Points on a hilly landscape, in no order, each with its height.
A ball rolls from a point to the lowest of its 5 nearest points, and stops where none of them is lower. Distance is the straight distance between rows; heights are no part of it.
Q164 h=26.1: [166 160  93 129 133 102  95 103 126 112 142 125 160 104 142 145 108 135
  68  81  99 141 112 153 112 154 150  82 127 125 104 113  97  70 140 142
  78  97 140  94 163 165]
Q705 h=40.4: [149 196 126 126 149  80 118 133 122 188 124 153  75 230 106 155  76 133
  76 116  76 142 250 141 115 168 115  83  87 130  31 100  97  41 140  82
  75 111 188  72 139 155]
Q267 h=34.8: [122 163 153 122  71 149 188 137 104 155 135 139  92 184 153 133 158  84
 223 192 172  87 174 123 148  71 118 190 107 158 139 142 202 205 128  75
 174 140  95 150  45  94]
Q212 h=42.9: [164 149  78 114 146 107  75  73 106  90 168 158 195  74 139 182  59 142
  14  49  97 170  73 174 112 144 148  97 133  98 128 126 100 102 150 137
  58 100 135  79 177 182]
Q621 h=40.3: [ 92 108 155 129 118 156 153 140 128 122 136 132 126 141 131 113 153 138
 173 169 144 121 137 108 145 102 119 163 129 122 161 136 149 191 139 128
 161 160 115 145  95 104]
Q433 h=22.5: [ 94 129 180 151 137 119 166 140 126 159 118 152  78 154 110 105 152  96
 163 151 143 105 153 117 137 117 114 148 128 143 139 129 132 162 138 126
 138 140 130 132  84 108]
Q983 h=30.3: [179 127  81 110 141 126  81  76 123  92 153 140 193  71 126 164  86 144
  53  54 104 153  55 167 128 143 146 105 156 112 137 138 123 110 146 157
  73  80 134 111 189 156]
Q90 h=42.7: [114 152 169 163 154  97 153 142 125 178  97 145  56 154  99 100 136  72
 139 128 132 113 163 122 120 140 115 117 100 158 100 116 103 101 116 116
 134 138 143 124  97 115]
Q809 h=10.4: [123 158 147 117  68 155 179 137 100 144 142 132 113 172 159 137 159  90
 222 191 167  93 161 118 149  66 110 190 100 161 142 141 202 209 125  76
 184 150  84 156  56  97]
Q308 h=30.8: [110 132 144 113  73 167 158 144 103 124 145 126 145 146 161 134 159 114
 202 185 159 108 138 102 144  71 110 175 105 147 157 136 184 216 128  90
 189 170  75 155  72 104]
Q7 h=34.1: [104  95 133 108  73 171 133 148 102 104 140 118 175 119 161 135 156 138
 188 179 160 122 112  96 134  82 116 166 117 131 174 140 172 214 109 101
 192 178  65 152  97 111]
Q797 h=28.4: [104 159 188 161 147  91 172 143 125 186  92 159  42 167  97 102 138  54
 154 138 149 110 175 130 122 126 121 134 107 159 110 127 121 128 111 100
 137 137 136 120  61 109]
Q3 h=33.6: [113 144 165 162 153 103 148 139 127 168 103 137  65 145  99  98 141  80
 138 128 127 112 152 119 121 142 117 115 107 154 109 114 101 102 122 126
 129 135 141 127 107 117]
Q33 h=16.8: [104 113 156 148 146 125 142 131 135 140 118 128  99 126 109  97 153 116
 144 138 127 113 131 115 133 143 119 128 136 132 135 124 117 130 138 148
 126 127 139 135 124 113]
Q475 h=37.8: [102  51 118  89  56 179 112 156  93  97 132 113 209  90 155 148 145 152
 181 161 164 117  68 101 126  84 122 161 133 119 197 146 182 220  82  97
 189 167  38 156 130 122]
Q841 h=50.3: [105  24 106  88  85 179 109 150 113  80 124 112 206  72 158 156 112 175
 151 149 175 134  55 104 115  87 131 167 156  95 199 153 163 198  75 121
 180 155  60 161 155 130]
Q697 h=30.0: [140 185 136 150 155  90 132 140 126 176 103 129  61 179  97 114 114  93
 113 114 110 125 187 130 114 153 120  90  75 152  63 102  95  54 116  98
 123 135 161 118 125 130]
Q414 h=40.1: [122 157 157 161 155  95 145 142 125 171  99 134  60 154 102 100 134  81
 130 122 124 117 162 125 119 146 116 107  98 155  93 112  97  85 117 116
 128 136 148 124 112 121]
Q520 h=37.7: [134  66  96 101 138 166 109 122 163  82 126 100 174  75 131 137 115 172
 119 122 141 157  68 128 139 121 138 157 172  99 161 159 145 146 116 171
 143 111 133 159 162 125]
Q21 h=28.2: [173 146  85 117 138 113  83  84 120  98 154 139 184  83 139 163  90 139
  48  63 100 152  80 165 113 148 152  90 141 113 122 126 106  94 146 147
  66  89 134  92 173 165]
Q485 h=31.1: [126 133 143 153 148 110 132 130 133 147 114 121  95 126 113 101 146 106
 127 123 114 113 131 121 122 153 121 105 122 146 113 112 100  93 129 147
 116 123 144 123 136 125]
Q314 h=38.5: [101  47 116  94  76 177 115 153 108  87 128 113 200  86 160 146 132 165
 168 160 169 131  73  98 121  90 128 162 143 104 196 151 165 204  85 111
 185 171  61 155 132 122]
Q239 h=28.6: [ 92 125 175 146 133 132 164 140 125 150 124 147  88 154 115 105 153 108
 169 158 145 110 150 114 142 112 113 154 130 137 145 131 138 174 143 126
 144 142 126 135  87 107]
Q296 h=28.9: [140  87 105 113 143 152 108 116 157  93 127 106 160  83 119 127 129 158
 118 113 125 142  79 133 137 142 140 138 171 109 150 148 136 127 129 169
 123  98 142 148 165 123]
Q601 h=36.6: [103  73 128 101  72 176 127 151 105  98 137 116 192 104 159 140 151 151
 178 170 162 127  94  94 127  86 121 163 126 118 185 144 169 212  98 103
 192 175  60 152 111 115]
Q854 h=37.6: [146 194 128 141 154  85 125 138 124 179 109 133  61 197  97 125 104 107
 102 112 103 127 205 137 117 158 122  87  71 147  49  98  95  46 122  87
 115 129 170 108 130 133]
Q396 h=31.9: [108 112 138 110  68 172 144 144 102 115 144 122 163 130 162 136 163 122
 198 183 161 113 123  96 138  76 112 174 106 144 169 137 182 219 113  93
 195 173  66 153  84 108]
Q79 h=39.3: [ 93 121 164 134 116 149 161 139 122 131 137 140 114 151 129 114 157 128
 180 172 149 115 144 110 146  97 114 167 125 128 156 135 154 195 141 119
 162 159 113 145  85 103]
Q788 h=22.3: [114  86 124 119 140 150 124 128 155 101 128 108 145  99 119 116 144 158
 137 136 129 136  98 119 139 138 133 145 163 107 154 145 136 144 132 164
 136 122 136 147 144 113]
Q412 h=3.7: [ 91 122 169 139 126 139 165 139 123 146 130 146  98 155 123 110 155 115
 176 164 149 110 150 115 144 104 114 161 129 135 151 134 147 186 143 121
 149 148 121 139  84 102]
Q600 h=50.7: [156 190  90 121 135  89  99 112 127 115 155 136 154 133 151 159  84 149
  43  86  88 160 149 161 109 152 150  81 110 111  80 105  88  59 153 125
  68 112 149  76 156 188]
Q26 h=37.0: [ 99  85 137 122 132 157 135 137 144 106 128 115 144 112 127 114 148 157
 154 154 142 135 114 110 142 119 127 155 149 106 162 142 140 169 129 146
 154 148 126 150 124 111]
Q989 h=12.8: [ 98 101 153 138 140 141 144 136 140 126 125 126 113 124 115 102 156 135
 151 147 132 118 126 113 139 131 119 145 143 122 149 131 130 153 140 149
 139 137 133 139 119 111]
Q593 h=35.1: [145 188 125 144 150  91 124 140 127 170 109 126  72 175 107 117 112 105
 106 113 105 127 188 131 118 153 124  88  80 149  63  97  88  49 123 104
 117 132 158 113 133 138]
Q641 h=39.8: [105  46 111  97 101 176 118 146 130  83 127 110 189  84 157 145 126 171
 150 156 164 144  78 103 124  97 132 169 151  93 185 153 152 190  93 132
 179 159  86 156 138 121]
Q699 h=36.4: [150 197 122 137 150  87 122 137 126 176 118 132  74 199 109 132  99 120
  95 109  93 133 209 137 116 157 122  82  79 141  46  95  90  44 128  93
 103 125 169 105 141 145]
Q221 h=30.1: [118 137 151 157 148 107 138 133 130 154 108 129  83 134 108  98 144  96
 131 125 120 113 141 119 123 148 118 109 119 151 112 114 100  97 127 138
 123 127 142 129 125 121]
Q887 h=33.7: [127 149 147 157 151 101 137 137 128 162 104 128  74 143 107 101 137  89
 126 123 121 114 152 123 117 150 119 102 105 153  98 108  93  85 123 126
 124 131 144 123 124 125]
Q417 h=52.1: [162 160  77 114 144 100  81  79 111  95 169 151 188  84 145 178  68 144
  20  59  96 168  90 170 107 143 153  91 126  97 115 123  97  91 150 135
  56 103 137  73 168 186]
Q888 h=17.3: [163  85  81  98 143 158  93  98 156  81 135 111 184  69 122 145  97 165
  90  86 125 162  48 153 143 126 137 144 180 112 152 160 146 130 126 174
 118  85 140 156 181 135]
Q811 h=30.9: [160  95  89 105 145 148  95 100 150  89 135 112 175  76 119 141 112 160
  96  91 120 149  61 150 139 140 142 131 175 113 148 152 138 120 131 173
 111  85 143 145 178 132]
Q129 h=10.6: [ 94 139 187 154 132 115 176 140 120 171 115 162  65 166 109 107 148  81
 175 157 152 102 164 123 138 112 113 154 127 149 134 131 141 171 134 108
 139 138 126 127  64 103]
Q275 h=37.3: [147 100 104 119 143 141 105 109 151 100 130 109 159  87 119 127 130 151
 108 103 114 135  79 140 133 151 139 122 167 117 141 140 131 114 136 169
 108  92 144 139 167 127]
Q951 h=55.8: [150 118 112 132 140 124 108 111 140 112 129 113 143  95 122 119 137 136
 106 103 107 124  96 136 126 158 139 105 153 127 128 126 114  93 136 161
  98  95 145 123 164 132]
Q834 h=29.5: [138 159 136 155 148  99 128 133 128 158 109 124  80 143 112 106 130  99
 117 116 112 118 152 127 118 153 124  95 101 150  92 105  91  68 122 127
 118 129 149 120 133 133]
Q202 h=27.5: [156  85  87 102 142 157  96 103 157  84 133 109 175  74 122 142 111 164
 101  93 127 156  57 148 140 133 140 143 179 110 150 155 143 126 128 175
 118  87 141 153 178 132]
Q664 h=38.1: [100  52 118  99  91 174 122 150 119  85 129 114 191  87 159 141 134 166
 162 162 163 138  86  99 124  92 129 164 142 102 189 150 156 198  93 120
 182 170  75 155 129 121]
Q590 h=32.6: [151 189 118 140 147  89 120 137 127 163 118 124  81 178 116 127 106 116
  97 108  95 130 188 137 116 155 124  82  83 142  57  94  87  44 126 105
 107 129 161 107 143 148]
Q195 h=24.7: [ 96 125 174 154 143 120 158 138 128 155 115 144  79 145 107  98 152  98
 156 146 137 108 145 114 134 128 113 137 127 142 134 125 122 148 136 132
 134 138 134 131  99 108]
Q153 h=7.3: [151 154 115 144 139 104 115 124 131 135 123 117 117 125 129 120 129 117
 103 106 103 121 133 133 115 158 135  86 117 139  95 108  92  65 130 139
 102 112 145 113 153 145]
Q559 h=35.9: [157 133 107 133 136 115 103 110 135 119 130 115 147  99 130 126 127 131
  95  96 107 127 102 140 120 157 140  93 141 130 118 118 106  83 138 154
  89  93 142 115 163 140]
Q533 h=35.3: [142 194 135 145 158  84 130 144 126 186 102 134  54 200  90 122 105  96
 106 114 110 129 208 135 117 158 120  91  67 147  48 102 100  49 114  81
 119 135 172 114 124 126]
Q283 h=46.9: [109  25 104  91  96 174 109 149 126  82 124 110 200  71 160 155 109 177
 143 147 174 141  60 105 119  87 130 173 162  88 195 157 155 189  77 133
 177 151  74 161 156 131]
Q638 h=21.1: [117  98 134 133 142 139 127 127 146 115 123 115 130 107 113 107 150 144
 136 132 124 123 108 121 136 144 132 131 151 121 145 135 126 129 136 160
 123 117 140 140 142 115]
Q5 h=40.2: [101  30 112  77  55 181 103 161  91  93 124 115 217  79 149 151 129 162
 173 151 170 112  43 106 119  82 123 164 146 107 209 152 186 220  74 100
 183 162  33 162 154 127]
Q618 h=23.1: [159 167 103 138 136  97 107 120 129 130 133 117 132 124 138 130 119 126
  87  97  96 131 134 144 111 158 139  80 115 137  91 105  91  54 137 137
  91 110 142 101 156 158]
Q44 h=28.7: [109 134 163 156 150 107 148 137 128 162 107 135  74 138 105  98 147  93
 141 133 128 111 142 119 125 143 115 121 119 148 120 117 108 114 129 136
 127 131 140 127 114 115]
Q765 h=28.5: [175 128  86 114 138 123  87  87 130  95 146 127 179  80 129 153 102 143
  68  69 103 143  68 160 125 149 148  99 157 119 129 133 122 102 140 156
  81  81 138 114 179 151]
Q633 h=61.3: [140 123 121 140 139 118 114 118 135 124 123 115 129 104 120 114 142 127
 112 110 106 121 108 132 123 159 132 100 143 134 122 120 107  91 137 156
 103 106 142 124 154 131]
Q580 h=42.1: [103 146 182 146 114 122 183 138 115 167 121 164  71 178 121 116 150  83
 190 165 159  97 172 126 142  95 118 169 126 149 136 135 162 189 137  98
 144 138 116 128  52  96]
Q88 h=39.4: [152 199 117 129 147  84 117 136 125 182 126 143  77 218 110 148  84 133
  82 114  82 140 229 143 116 163 120  80  85 132  38  95  95  42 139  89
  88 116 180  85 142 153]
Q692 h=40.5: [ 94 124 166 136 115 146 165 139 119 139 136 144 108 156 130 114 155 121
 181 171 150 110 149 111 147  95 114 170 125 134 154 133 157 194 145 116
 158 153 113 142  79 103]
Q675 h=16.7: [103  97 141 130 140 146 134 133 145 118 126 118 128 117 115 106 152 142
 146 144 131 123 117 114 139 135 126 140 150 114 152 137 131 146 137 158
 136 130 137 143 132 111]
Q167 h=31.0: [129 106 128 137 142 130 119 123 143 120 122 113 129 105 115 110 147 135
 123 121 117 120 105 126 130 152 130 117 151 125 136 129 118 111 136 161
 112 109 143 133 151 118]
Q827 h=30.2: [112  72 115 109 135 160 122 135 156  90 127 106 163  90 130 125 136 167
 138 141 143 145  91 116 137 120 137 157 161  99 164 150 140 157 117 157
 152 133 129 155 143 116]
Q15 h=33.5: [128 168 158 126  68 139 199 134 103 170 128 141  78 197 149 137 158  73
 228 189 172  79 188 132 147  74 123 190 112 159 135 146 210 198 124  67
 164 128  98 147  34  90]
Q506 h=35.8: [106 149 179 163 149  97 164 142 123 178  98 153  51 158  99 102 139  65
 149 136 143 110 165 126 125 131 116 127 109 155 113 121 112 121 119 113
 134 138 136 122  82 110]
Q880 h=28.8: [167 129  95 122 136 123  94  97 133 102 141 122 168  84 131 141 116 138
  78  79 105 137  81 155 122 157 144  97 151 122 125 127 115  91 140 157
  81  84 141 111 172 145]
Q523 h=21.7: [116 109 142 142 144 128 131 127 142 131 119 118 115 114 114 102 154 126
 134 131 120 117 117 119 131 150 126 122 144 130 137 128 116 119 138 157
 118 119 141 135 137 115]
Q613 h=53.5: [ 99 134 164 130 107 149 169 140 114 141 138 147 108 164 137 121 155 113
 193 178 157 106 154 112 149  85 113 174 119 141 153 138 169 202 143 105
 163 156 105 141  69 102]
Q389 h=38.6: [149 200 125 136 152  85 123 140 124 185 111 138  64 209  97 134  98 115
  96 114  96 132 220 139 117 158 119  85  74 143  41  99  96  43 124  82
 106 126 175 106 134 137]
Q913 h=24.8: [160 159 102 134 134 102 104 113 130 121 134 120 140 113 140 132 118 128
  82  94  99 132 125 146 113 158 142  81 125 132  98 109  93  63 137 143
  87 103 141 102 161 155]
Q235 h=29.4: [ 99 139 181 163 147 105 164 140 123 172 103 154  60 153 104 100 144  77
 155 141 141 107 157 122 126 127 114 135 115 153 120 122 119 136 128 119
 134 137 135 125  84 108]
Q203 h=42.2: [152 200 109 128 143  86 114 133 126 159 133 136  95 197 124 143  89 138
  76 111  84 141 208 146 117 159 128  77  90 130  48  94  91  44 145 102
  84 119 170  89 151 165]
Q60 h=37.2: [102  67 125  97  64 176 120 153  98  97 133 116 197  97 161 141 149 148
 181 169 162 122  87  96 126  87 122 162 124 121 188 145 174 215  90  97
 192 176  51 152 115 119]
Q789 h=53.8: [117 169 169 161 160  88 155 144 128 182  91 144  41 167  92 103 130  62
 136 125 135 119 177 127 116 142 123 116  89 159  90 115 103  92 108 101
 136 140 146 124  89 115]
Q145 h=33.2: [100 107 139 111  85 168 144 146 112 109 144 122 158 127 156 129 157 137
 184 178 156 124 127 101 138  84 114 169 116 130 169 137 167 210 122 104
 187 176  80 151  90 108]
Q575 h=29.0: [176 139  84 114 137 120  78  78 119  94 156 142 191  75 131 166  83 144
  46  56 101 151  66 169 119 147 147  97 149 110 131 130 114 101 146 149
  69  85 134  99 181 165]
Q609 h=21.6: [ 95 118 168 148 140 132 159 139 130 143 122 140  94 142 112 101 154 116
 161 152 138 111 141 113 140 122 115 146 132 134 143 129 132 163 142 137
 139 141 132 136 101 106]
Q778 h=25.1: [ 93 109 163 139 133 142 152 137 133 133 128 136 106 139 116 104 156 130
 163 159 139 116 136 111 145 117 117 153 136 125 150 132 139 171 143 137
 148 148 128 141 100 104]
Q998 h=34.9: [100 130 153 124  96 159 163 140 113 128 142 136 127 154 146 123 156 123
 191 180 158 114 149 109 148  81 114 173 117 136 156 136 170 208 135 103
 174 163  97 148  73 101]
Q332 h=26.5: [171 147  91 126 134 108  91  93 125 107 145 127 169  90 140 149 106 137
  68  74 100 140  93 158 114 155 148  87 139 121 115 119 105  82 143 145
  75  90 138  99 171 157]
Q480 h=35.0: [154 193 110 136 141  89 117 129 127 155 125 128  97 174 126 134 103 127
  87 106  92 134 187 141 118 155 126  79  89 136  59  94  88  42 136 110
  97 124 157 101 149 157]
Q51 h=39.2: [134 137 134 151 142 110 125 126 132 141 116 118 106 124 119 105 142 111
 118 117 111 115 129 124 120 155 123  98 125 143 110 111  99  83 131 145
 110 117 144 122 144 127]
Q36 h=39.7: [162 116  99 120 139 129  98 101 142 103 134 114 164  85 122 134 124 143
  95  89 110 135  76 148 127 155 143 109 165 121 134 137 127 101 137 164
  93  85 144 128 171 132]
Q226 h=26.6: [167 165  89 125 130  98  93 101 122 107 150 129 169 100 145 158  97 138
  55  74  97 148 112 160 109 151 151  83 128 120 104 114  96  72 146 138
  71  99 139  87 166 172]
Q674 h=38.3: [ 96  85 133 116 108 167 138 147 127 100 137 118 161 117 147 125 148 159
 168 167 155 136 117  99 138  98 125 166 133 107 172 145 153 194 120 125
 175 169  98 151 110 109]
Q395 h=36.3: [159 188  97 132 134  89 107 120 131 133 141 124 129 148 144 143  99 138
  70  97  88 145 164 148 111 155 140  75 104 127  73  98  89  46 143 125
  84 116 151  88 157 172]
Q896 h=27.3: [111 146 148 117  78 161 170 139 105 134 143 133 124 163 156 132 159 105
 207 187 164 102 151 108 148  69 110 182 104 153 150 139 188 211 132  87
 184 158  86 152  64 101]
Q626 h=67.0: [ 97 138 178 141 117 133 177 137 116 155 128 157  84 171 125 116 152 100
 185 168 157 103 163 121 144  95 115 168 125 142 142 136 159 194 142 104
 149 144 116 138  62 100]
Q382 h=40.8: [158 175  85 118 139  93  89  99 122 103 161 142 173 107 150 168  78 146
  32  74  92 165 124 166 106 149 157  85 119 104  96 113  90  71 153 129
  62 109 144  72 157 188]
Q974 h=39.6: [114 159 177 139  91 124 199 136 110 176 121 161  67 193 134 127 153  74
 211 176 169  86 187 136 144  83 122 179 124 154 134 143 188 193 129  77
 146 130 109 131  31  92]
Q489 h=35.4: [117  66 107 103 134 165 116 131 158  85 126 102 168  85 134 129 124 172
 132 137 145 152  83 117 136 118 136 159 166  95 166 156 141 154 113 158
 151 128 126 158 147 120]
Q657 h=49.1: [152 196  97 122 136  86 105 122 130 137 147 133 128 162 142 153  88 148
  57 100  84 153 179 153 112 155 139  78 101 122  66  97  88  47 150 120
  75 115 155  79 155 184]
Q176 h=27.2: [165 145 101 132 134 110  99 107 129 113 137 120 155  99 135 136 121 134
  83  89 101 131 102 149 117 158 145  85 139 127 114 116 103  77 139 149
  84  95 139 106 166 148]
Q589 h=46.6: [151 200 104 125 140  85 110 129 130 153 141 134 108 185 133 151  88 146
  66 108  78 147 204 150 113 157 132  78  96 126  52  95  90  46 150 109
  78 117 167  82 154 175]
Q583 h=44.3: [ 98  75 128 114 118 165 131 143 141  93 133 113 161 107 141 127 142 166
 156 159 152 140 108 105 137 109 129 163 146 100 172 147 145 179 119 142
 167 157 110 153 122 111]
Q346 h=31.6: [136 164 139 155 150  95 130 138 129 165 107 125  76 152 111 109 128  92
 116 116 111 118 161 125 116 149 119  93  93 151  85 105  90  65 120 120
 119 133 150 120 132 130]
Q342 h=21.3: [150 164 117 145 140  98 119 126 130 145 121 119 106 137 129 119 124 117
 103 107 100 123 146 131 114 156 129  82 107 143  87 102  89  55 130 131
 106 121 145 110 152 144]
Q904 h=28.3: [158 181 103 135 137  94 108 124 131 137 134 121 122 142 136 133 109 131
  81  98  94 134 155 143 112 154 138  74 105 134  80  99  89  49 137 128
  91 115 148  99 155 162]
Q457 h=45.0: [122  47  97  96 130 169 110 130 155  75 125 103 182  70 144 146 109 178
 125 132 156 160  66 121 132 105 135 167 172  94 173 162 145 158  99 159
 160 128 117 166 158 128]
Q660 h=34.7: [ 98  95 138 112  92 169 138 146 118 105 140 121 162 123 153 128 153 148
 178 173 156 129 119  98 140  89 122 165 124 120 172 143 161 205 118 114
 182 175  88 152 100 109]
Q634 h=39.9: [156 103  97 115 143 140 101 103 149  96 133 110 165  81 121 131 123 152
 101  95 117 139  71 144 135 147 142 125 172 117 142 142 133 114 135 169
 105  85 146 140 170 130]
Q873 h=25.9: [149 176 114 144 141  95 119 129 127 151 119 123  98 152 126 122 118 115
 100 106 100 126 162 134 114 156 128  80  99 143  79  99  83  51 131 123
 107 125 150 109 147 148]
Q712 h=40.9: [111  51 105 102 123 169 120 139 149  79 127 105 178  80 145 141 123 177
 138 145 157 152  81 111 131 106 135 166 161  92 176 156 145 166 101 150
 166 143 108 159 147 122]
Q446 h=35.2: [152  72  83  97 143 163  98 107 161  78 133 106 181  68 128 145 104 169
 101 101 135 163  52 144 143 122 138 152 178 104 157 160 147 137 118 174
 134  93 139 163 175 132]
Q347 h=42.0: [149 202 111 124 142  81 112 131 128 165 138 143  98 207 125 153  81 142
  66 110  77 149 222 144 117 162 126  81  97 125  45  93  90  47 151 102
  77 115 173  79 150 173]
Q752 h=28.1: [176 102  79 104 145 149  84  85 144  86 144 124 190  71 119 154  94 156
  74  70 115 156  45 160 140 135 139 125 174 115 149 150 142 123 137 170
  97  77 140 142 188 143]
Q310 h=32.2: [100 118 148 119  95 163 152 143 114 120 143 129 141 141 153 125 159 132
 191 181 157 116 134 101 144  84 114 171 115 133 162 136 168 208 131 108
 180 169  89 149  81 107]
Q967 h=36.2: [165 111  91 113 141 139  92  95 143  93 136 118 174  78 120 141 112 148
  87  83 112 141  66 153 134 149 144 115 168 118 138 141 129 111 138 165
  95  78 142 131 178 136]
Q284 h=10.3: [134 186 148 154 161  84 138 143 127 183  95 134  50 184  91 113 115  80
 119 119 122 123 193 131 115 150 121  98  73 154  65 107  98  63 110  91
 133 140 160 122 110 120]
Q233 h=33.3: [105  74 124 114 132 161 129 135 150  95 128 110 154  98 131 121 141 166
 147 149 144 141 101 107 137 121 132 157 155 100 166 148 142 164 121 153
 154 141 125 154 135 115]
Q497 h=33.8: [139 175 133 151 151  94 130 136 128 168 106 124  71 163 108 110 120  97
 112 116 109 122 174 129 116 153 120  91  86 153  73 100  91  57 119 112
 121 132 152 119 133 134]
Q882 h=27.1: [174 140  89 120 134 114  89  92 125 101 147 130 179  82 132 155 104 139
  65  69 101 144  81 159 118 152 149  92 150 119 124 128 111  90 144 152
  76  86 135 104 175 156]
Q542 h=25.4: [162 169  96 132 134  98 100 112 129 121 138 122 150 119 145 139 106 135
  70  91  96 140 132 150 111 156 144  79 118 128  92 106  90  59 141 136
  83 106 144  94 161 165]
Q114 h=49.0: [ 93  99 146 125 125 155 145 140 134 116 132 127 132 129 129 114 154 147
 164 163 143 124 128 107 144 110 123 161 137 115 162 139 144 180 137 138
 158 155 120 146 107 106]
Q503 h=21.2: [100 152 193 160 135 100 181 139 120 183 101 168  50 171 108 109 143  60
 168 149 156 102 176 130 127 112 120 148 122 154 124 131 135 154 117 101
 138 134 128 119  52 103]
Q25 h=81.4: [106 149 170 132  97 142 180 138 110 155 136 152  90 175 139 123 152  97
 202 177 163  97 169 120 148  83 116 180 118 149 141 138 181 203 141  91
 159 147 106 142  54  95]
Q437 h=36.5: [ 98  79 127 108  91 173 130 146 119  96 136 118 178 106 156 132 146 158
 173 168 159 135 105 100 132  91 124 164 131 110 177 146 157 202 107 116
 183 174  82 152 109 113]
Q329 h=26.0: [102 151 190 151 118 114 187 138 115 176 115 166  61 180 118 114 148  73
 186 161 161  96 177 129 139 101 118 166 129 150 133 136 158 177 129  97
 138 136 118 124  46 101]
Q83 h=42.3: [105  55 113 105 114 171 121 142 141  84 129 109 180  87 149 136 128 174
 150 151 157 148  86 108 130 106 134 165 151  95 179 154 147 178 102 140
 173 152 103 156 135 120]
Q607 h=31.2: [180 127  78 107 145 127  75  65 116  90 160 149 199  71 125 175  71 147
  38  44 101 158  46 172 128 138 142 106 154 109 140 139 121 115 148 154
  69  84 134 109 191 161]
Q715 h=24.9: [124  82 111 112 141 154 114 126 160  94 126 104 154  90 120 122 134 162
 127 126 131 141  87 123 139 132 136 143 167 106 155 149 136 138 125 168
 135 111 140 151 154 119]
Q574 h=17.2: [102 111 158 145 144 129 144 134 137 138 119 128 101 127 112 100 154 121
 149 144 131 115 128 114 136 137 118 135 139 131 140 129 122 141 140 147
 130 133 136 136 120 110]
Q782 h=37.5: [ 94 100 144 119 107 162 146 142 124 110 138 124 146 130 142 121 154 148
 175 171 154 129 126 103 142  95 120 169 129 118 168 140 155 198 130 121
 175 168 101 151  98 106]
Q42 h=39.5: [131 125 135 149 144 116 125 124 136 137 118 118 111 114 116 102 146 116
 121 120 114 115 123 125 124 155 125 103 135 140 118 117 106  94 134 153
 112 116 143 125 146 125]
Q636 h=43.4: [112  38 102  99 112 172 116 142 141  78 125 106 188  74 155 146 114 177
 137 144 162 149  72 108 124  99 133 169 161  92 183 157 148 175  90 143
 171 146  96 160 148 126]
Q723 h=34.6: [138 102 117 127 142 135 114 117 146 110 123 110 143  92 118 117 140 144
 116 115 116 128  92 129 132 154 137 121 161 120 138 135 123 113 135 166
 111  99 144 134 162 122]
Q655 h=31.5: [108 156 189 151 112 111 193 138 114 181 114 170  58 188 121 119 149  69
 192 165 167  93 186 133 138  94 123 167 127 153 134 139 168 180 126  86
 140 129 117 123  34  97]
Q791 h=22.1: [119 119 146 148 146 119 132 131 133 139 117 124 103 122 110 101 149 115
 133 128 117 113 125 118 127 151 123 117 133 135 127 120 109 112 135 150
 119 119 144 130 132 117]
Q228 h=44.4: [159 192  94 125 134  88 102 115 128 126 148 130 141 143 147 153  92 143
  58  92  86 153 161 157 110 152 143  77 108 119  74 101  92  51 148 127
  75 115 150  81 157 181]

Two balls start at each pair of points below. Name the first point that both come to, or write never.
Q489, Q296 | Q788
Q636, Q520 | never
Q634, Q633 | Q675
Q36, Q275 | never
Q283, Q5 | Q7
Q60, Q475 | Q7
Q583, Q314 | never
Q660, Q83 | Q396
Q417, Q983 | Q153

Where does a ball stop that starts at each point below?
Q674 | Q809
Q457 | Q989
Q607 | Q153
Q712 | Q989
Q841 | Q809
Q3 | Q989
Q212 | Q153
Q951 | Q989
Q882 | Q153
Q601 | Q809
Q88 | Q153
